A landscape with many valleys, sampled at points; each row gives a point and its height.
From any point a ball takes the steepest step (drop divided by distance) to one of its 2 nearest points. It stops when none of these is lower. Distance is the straight distance between rows; heights are no part of it.
Sed: [ -2   0  -5   6   6 -17 -15  -3 -17   9 -16  21  27  -4  -9 -12 -16 -10
   4  -4   1 -19   6  -9   9]  (h 599)
rura: [  0  -7 -28  -2   3  -6  -4  15  -5 -34 -15  -3   2   1   9 -12  21   6
  -8 -33 -22 -14  -7  -9   4]  (h 430)
rerir: [  8  14  10  -5 -26   4   3 -14   9 -11  -8  -2   3   5  -5  -1  18  11
  18  14  -8   8 -37   3   3]  (h 578)
Vuse: [ 18 -33  -3   3  12  13   7   7  -9 -18 -19  -3  -4  24  11  13 -13  -3
  11  -2 -19 -14   2   9  13]  (h 708)
Dit: [ 12 -24  -8  -2   3 -15  33  14   5 -12  -7 -12  15  26  -6   7  10  18
  -3  -4 -15   1  25  -1  -1]  (h 632)
fus: [  0   0   3  -2   7  17   0 -10  11  -1 -14  30  -6  10   3   5   0 -11
  -6   8   5 -21 -13  -6 -12]  (h 554)
Gani: [ -1 -22 -16  14   3   3  12  -3  -9  21  -7   2  11   9  10 -19   8  -8
   5 -25 -11  27  -2  25  -3]  (h 321)
Vuva: [ -1   3  -8  -2  -2  14 -11 -19  -2   5  23 -10   3  -6 -11  -4   8 -17
   8  20   8  -9 -27 -12  10]  (h 739)
daf: [ -9  10  24 -16 -11  -2  12   0  37   7 -21 -16  -1   4 -29  15   5  24
  19  32 -15 -11  -7 -19   1]  (h 737)
feto: [ -2  10  13  31  -1  15 -10   7 -30   4   1 -14 -23   6  31  -4  11  -7
   9   2  -7  13 -17  24  -3]  (h 417)
kem: [ -3   9  20 -23 -13  -4 -11  10  28  -1  -6 -19  -7 -17 -13  17 -10  31
  19  25 -18 -14   1 -22  23]  (h 757)
nevin: [  6 -11  -3 -26 -16  -2  -4   1   7  -1   1  -6   4 -29   1 -22 -10  10
  -1  -4  -7   8   1  -8  10]  (h 601)
pubi: [  9  -6  -4   4   9 -15   8   6  -3 -12  -6   7  22  21  -1  25   0  12
  -1  17 -20   1  18 -14  -2]  (h 588)
sige: [-15   0  12   7  -7  14   2   2  29 -13  -7  20 -15 -10  -2  14 -17  18
  30   8 -22 -13   4  -2  26]  (h 800)
Dava: [ -2   0  -7  19  12  26  18 -11  10   8   2  24   5  18  -1  -7  12  -6
   5  13 -11  -8 -10 -10 -15]  (h 509)
batad: [ -2  -1  -8  -3  25  -2  12  -5 -12 -12 -22  22   4  20   7  11  -5  -5
 -33  -3   6 -16   1  -1 -24]  (h 600)
Pegif: [-26  20  16  -2   3   8   8   3  40  -5  21   8  -3   6   4   1  -4  13
   0  30  11 -20   7  -7  10]  (h 847)
gezos: [ -5 -12 -10   6  14  32   3 -19  12  19  21   1  17  -7   4 -13 -18  -6
  12  36 -10  12  -5   4   7]  (h 545)
berom: [ 13  24  27  28  -7   8  -8  -1 -22  -4  -4   0 -11  20  13  -2   8  -4
   7  13   8  -7 -14  19   4]  (h 496)
bil: [ -8  15   8  17   1 -17   0   6 -37  12  -5  -3  20 -12  -2 -27 -12   8
  -3  14   4  15  19   6  -2]  (h 812)
fili: [ -6 -12 -17 -10  -4  -7   3 -13 -13   7 -22   0  21   0   7 -25  -4  -5
  -5 -19  -7  32 -23  24 -11]  (h 383)
Riv: [  8  11  10 -10   2 -11  -8   6  12   8 -26   6   4 -10 -27   4   1  24
 -23  -2 -12 -16  19 -39 -28]  (h 489)
zim: [ 15  19  24   5   1   2  14  -4 -21 -13 -21  -3  -9  17  -5  -3  -5  12
 -12  22  20 -21 -10  12  -2]  (h 569)
nudu: [-13  25  -1  14   2 -12   5   2   1 -15  23  19 -13  -7   4   3  10   6
 -14 -17  11  -6  20  -4   8]  (h 893)
dibol: [ 31 -36  -5   2   3   3  11  17  11   5  -4 -15  17  27  19  -5 -12   7
  11  -7 -16   1  21  15   6]  (h 674)
leza: [  1  13  16  -3   4 -18   7  -2  -6  -5 -15   4  13   2 -12   6  -8  24
 -22  18  -7  -5  15 -19 -15]  (h 534)
Tur: [ 11  -6  -4  -1   9  -8  -6   2  -1  10  18  -4   2  22  21  20   3 -22
 -17 -14  24   1  13  15  -3]  (h 825)
Tego: [  0   9 -15 -11 -16  -3  -8  -2  -6  11  -2  10  -6 -47 -11 -22 -11  11
  10  -1   4 -11  -9 -15  18]  (h 645)
Pizat: [-13  10  -5  10   4  16  -9   5 -35 -18  -3  -3 -28 -29   3 -28  -5   4
 -11  -7 -16  -6 -12 -14  -6]  (h 559)
goror: [ -2  21   7   6 -21 -22 -17  10 -16   3  18 -22   5  -4  -1 -18  10 -12
  15  -9  22  12  -3  12  20]  (h 792)
Gamu: [  8  -8 -18  14  -6   8 -13   9   0 -13  14  13  -4  -9  24  10  21  -6
  11 -14 -14   3   9  -5  -7]  (h 299)
pon: [ -1  -2  10  14  -7  -4 -19   1 -22   9   2  -9  -4 -19 -32   1  10 -19
   9 -18  -3  15  12 -18 -19]  (h 411)
Gogi: [ 21 -28  -1  -1  -1  20  -3  -2 -17 -12 -22  12 -14 -11   2  10 -14   0
  10  -4 -19 -12  -4  -6   0]  (h 736)
vime: [-13   2  16 -11  10   0  22   0  29  15  -9  -9   5  18 -35  23  -5   5
  -2  42   1 -15   4 -25 -10]  (h 711)
vake: [  8   3   4 -18  -8 -23 -24   7  -1  -3   0  21   1  -5  20  12 -12 -15
 -14 -19  21   1  15   6  -2]  (h 799)
tumab: [-17  21  -1  12  -1 -19 -10   7  -7  -4   3 -12  -9   8  13 -14  13  -4
 -13 -42   8  23 -12  23  -2]  (h 848)
biz: [ 17 -19  -3 -13  -9  -8 -29   6 -10   5 -15   9   5   1   6   6   1 -33
  -3 -26  12   6   4   0 -23]  (h 779)
vedo: [-12 -11   0 -17  -7  -2  24   1  29 -11 -18   2  -5  16 -20  13   6  -8
  10   5  21 -27  -9   1   5]  (h 507)
dud: [ 20 -19  -2   0  -7   8 -13   8 -34  -2 -17  -5  -6 -11  13  -5   3 -15
   4  -7  -1   4  -3   0 -19]  (h 762)
deg: [  2 -20  -1 -20  -1   5   6   7  38  -3   4  -9  10  21 -18  -2   0 -11
  10   2   6 -17  -2 -14   9]  (h 472)
zivim: [  6 -10  -8  15   8  12  16  -4  -1   1  20 -25 -14  18  -2   6  21  -4
   0 -17  -2   6  -6  13   8]  (h 144)
Soru: [-12  28   1  -9   4  -5  -7  -1   5 -18  -2   7  -9  18  37   8   5   3
 -24   0   6   5 -23  18  -7]  (h 910)
lopu: [-16   2 -10  -2  -2   4  -7  11 -27  19  21  -8  -2 -26  31 -12  -1  -7
   5   7  16  28   5  20  -9]  (h 461)
pazet: [ 21  -8 -21  16  -4   8  15 -11  11   3  35   7   2  -1  15  13   0   7
  30  11  19 -20   9  25   5]  (h 337)
Biba: [-11  -3   5  32  25  17 -15  10 -22  21  13 -39 -12   8  21  -6   0 -13
  -5   2   2  10  -8  24  15]  (h 328)
Pib: [  0   2 -14  -9  -3  16 -16  -9 -14 -12  25 -13 -17 -11  19   8   4 -11
   7  10   3  -5 -28  -1  16]  (h 700)
Rafop: [-10   5   0  -4  11   9   2   1   7 -22  11  -4 -21  15  36  30   4  13
 -13   9 -20  19  -7  13   3]  (h 945)
Dasu: [-16  28   9  -6  -4 -20   9  12  26 -22   5  14  -9   8  -8 -11  12  13
 -17 -20  20 -18  14  -4   8]  (h 876)
divuv: [ -3  -1   4  -8 -10  -1 -23   9 -15  10  25  -2  -5 -42  15   2 -17   1
   6  13   3  17  19  -6  -5]  (h 535)
Zof: [  8   5  -2  13 -14  -5 -12  -6 -15  11  25 -13  12 -15 -18  -7  11 -13
  29   4  16  -8  -1  -6  21]  (h 770)
gilam: [  9   0  20  -2 -13  10 -21   5  14  -8   6  -6 -13 -17  -4  10 -16  14
  24  11 -20  -7   2 -11  21]  (h 778)
Fid: [-12 -21  -8 -20   4   0   4  -8  22  -3 -25  21  16  11 -10 -13 -17  -8
   2 -20  -7   1  -8  11  15]  (h 908)
vub: [-14   2 -16 -13  -1  -3 -11 -11  -7  18  21   2  20 -15  15  -8   1 -19
  -4  12   8  25  -9   1 -13]  (h 350)
sal: [  3  -8  -3 -12  -7  12 -13 -18  18  33   9  11  22 -20   0  -9 -14  -8
  13  27  -2  20  -6  -7  -3]  (h 463)
Tizu: [ -5   3 -16  -2  21 -16   3  -2 -28  -5 -25   5  25  11   8 -16 -17  -8
 -23 -12   7 -18  -5   7  -5]  (h 629)
kozo: [ 14 -11 -12  25   1   9   3  12  10  13  11  -2  23  22  27 -15   9   1
  25   5 -23   1   4   7  -3]  (h 703)
sov: [ -4   0  -6 -20   6 -11 -12   2  25  12  -4   1  -1 -23 -32   7  -1   8
 -17 -19  -5 -14  20 -40  -4]  (h 454)
togu: [  1  -3  -3  -6  12  -7   5 -14  -9  18  10 -21   5  23   4  10   7 -19
 -27  -9  20  32 -10  21 -18]  (h 853)
duv: [ -4  10 -11   3   3  -7   2   2 -26 -37 -19  -3 -10 -11  -6  -7   2  15
 -16 -20 -15  -8  -9 -11 -10]  (h 495)
Lor: [-11 -11  -2  13  28  -3  -2   5  -8  16  18 -35   3  20  11  -2  -8  -9
 -14 -11  -7  12   8  13  17]  (h 251)
vadut: [ 17 -21  -4   7   6   4  -1  -2   2  13   0  10   3   0 -31  10   3 -22
  10 -13 -15  23  17 -22 -22]  (h 371)
zed: [-22  16   7 -23  -3  -4   2  22  36 -23   8  -7  -6   7   8 -10   8  11
  -9  10  13 -35  -3 -17  11]  (h 862)
rufan: [ -3 -14  18 -15   0   2   8 -16  22  -2 -21   0   0  13 -31  -7 -15  -6
  -6 -20   0  24  -3  18  10]  (h 896)
Gosez: [ 10 -13 -13  17 -12   4   4   3  -5  10  13   0  -5   1  17  11  26 -11
  15 -23  -6  37   4  19 -20]  (h 254)
Nupet: [ 12  -5  -9   2  -9  20  23  -9  23   5  20  15   5  -7  10   1   9  14
  17  25   6 -13  -3   2 -10]  (h 431)
Komi: [ -5   0  23  -3   1  13  32 -13  26  17 -24  14  -4  10 -37   2  -5  15
  -9  23   5   1   5  -5 -18]  (h 675)
kog: [  4  20  -1 -15 -18   0 -21  -4 -16  -3  27  -1 -31 -29  10  10  -1 -10
  -2   2  28   8 -16   2   9]  (h 652)
navo: [ 18   2   1 -16 -14  -5  -6   9 -13   0  25 -10 -21 -38   4  13   0   4
 -14   3  21   4  18 -14 -13]  (h 590)
bisep: [  5 -12 -31  19  11  10  23   0  13  -4  27   6 -14  11  15  22  20  -1
   7 -20  18 -17   9  20   7]  (h 245)
Nud: [  2   4  -1 -15 -16  -7   0 -23  -7  -1 -21   0  19  -6  -7 -14  -6   3
   5   7  -2  25 -35  21   3]  (h 476)
koziz: [  0  -7   8 -10  17  -1  -6   9   3   2  15 -29  16  15  13  -9 -14  -4
 -20  15  -5  -1  15  -6   4]  (h 339)
Pati: [  0  12  -6  23  -2   2  25 -10 -26  14   6  16  12 -14   9 -20  -1  13
  -1  25   2   2   5   9   2]  (h 777)
buni: [ -4  -5   0  -8  -1   1   5  -2  20   4 -30  23 -11   2 -34  18   3  -2
  16 -13  11 -40  -7 -14   8]  (h 539)
Kop: [-25  -1  13   7  10  28  19  -8  34  -5   9   9 -17   4  -8  18 -13   2
  16  35  -5 -13  -2   5  12]  (h 824)
bub: [  8   3  -6  -3  -5 -24  -7   0 -12  -5 -23  16   0  -9 -25  18  -6   8
  11 -20   4 -28   6 -14  21]  (h 571)
Fil: [  6 -15 -31  13  13  10   4  14  15 -20  -1   9   8  22   7   6  24  -6
  12 -16 -20 -18   1 -11   3]  (h 368)
tefi: [  7   9  -2 -10 -14  -4  20   4   0  10  -1  15 -17 -45 -14 -17 -16  33
 -12   1  18 -13  17  -9  10]  (h 686)
vubaz: [  0  15  35   8  -1   4  23 -14   9  -3 -27  11   1  26 -18   1  -5  13
  -8  23   8   5  -4  19  -7]  (h 630)
Vesob: [  1   8  -5  26   6  -3  17   5 -13  20  -2   1  24  18  31 -28  10  11
   2  15 -12   1   1  14  -2]  (h 733)
nusi: [ -9  10  13   0   2  -4 -23  -6  -9  10  -2  -7 -15 -33 -37   5  -8  -2
  -4 -13  -9   2   8 -29  -1]  (h 409)
kep: [ -7  14   2   0 -15 -24 -12  20 -30  -7   6 -15 -13 -12   3 -15  11  -5
  -3 -32  18  24   5  13 -11]  (h 821)
mik: [-17  20   5   7   5 -13 -22  -6  -9 -12   7  -1  -1  10   9  10   6 -11
  -5 -16  -8  22  -7   6  -4]  (h 875)
Sug: [ -7  11  14   9  11 -21 -11  16 -37  -6  -1  -9   1  -6   6  -1 -15   2
 -23  -6  -6  13  31   1  -9]  (h 841)
Pegir: [ -6  -7   4 -26   4  -9   7 -15  12  -9  -1  -9   2  12 -11   5  -3  -8
 -27 -21   5  29  -6  10  -8]  (h 880)
bobu: [ 18  -9  11 -11  -1   4 -11  -9  23  15  -3  -3   0  10 -35  14   3 -13
   6   1   0   2  -5 -25  -8]  (h 421)

For each start below, name the point where the ball stops.
batad -> zivim
Dit -> nusi
Pizat -> Gosez
goror -> vub
nudu -> Lor
Sed -> vadut
kem -> Lor

For each start below, name every point that the ball comes to, in order.
Soru -> mik tumab kep goror Zof Vuva Pib kog navo divuv lopu vub
Rafop -> mik tumab kep goror Zof Vuva Pib kog navo divuv lopu vub
gilam -> kem daf vime Komi vubaz zim berom feto Biba Lor
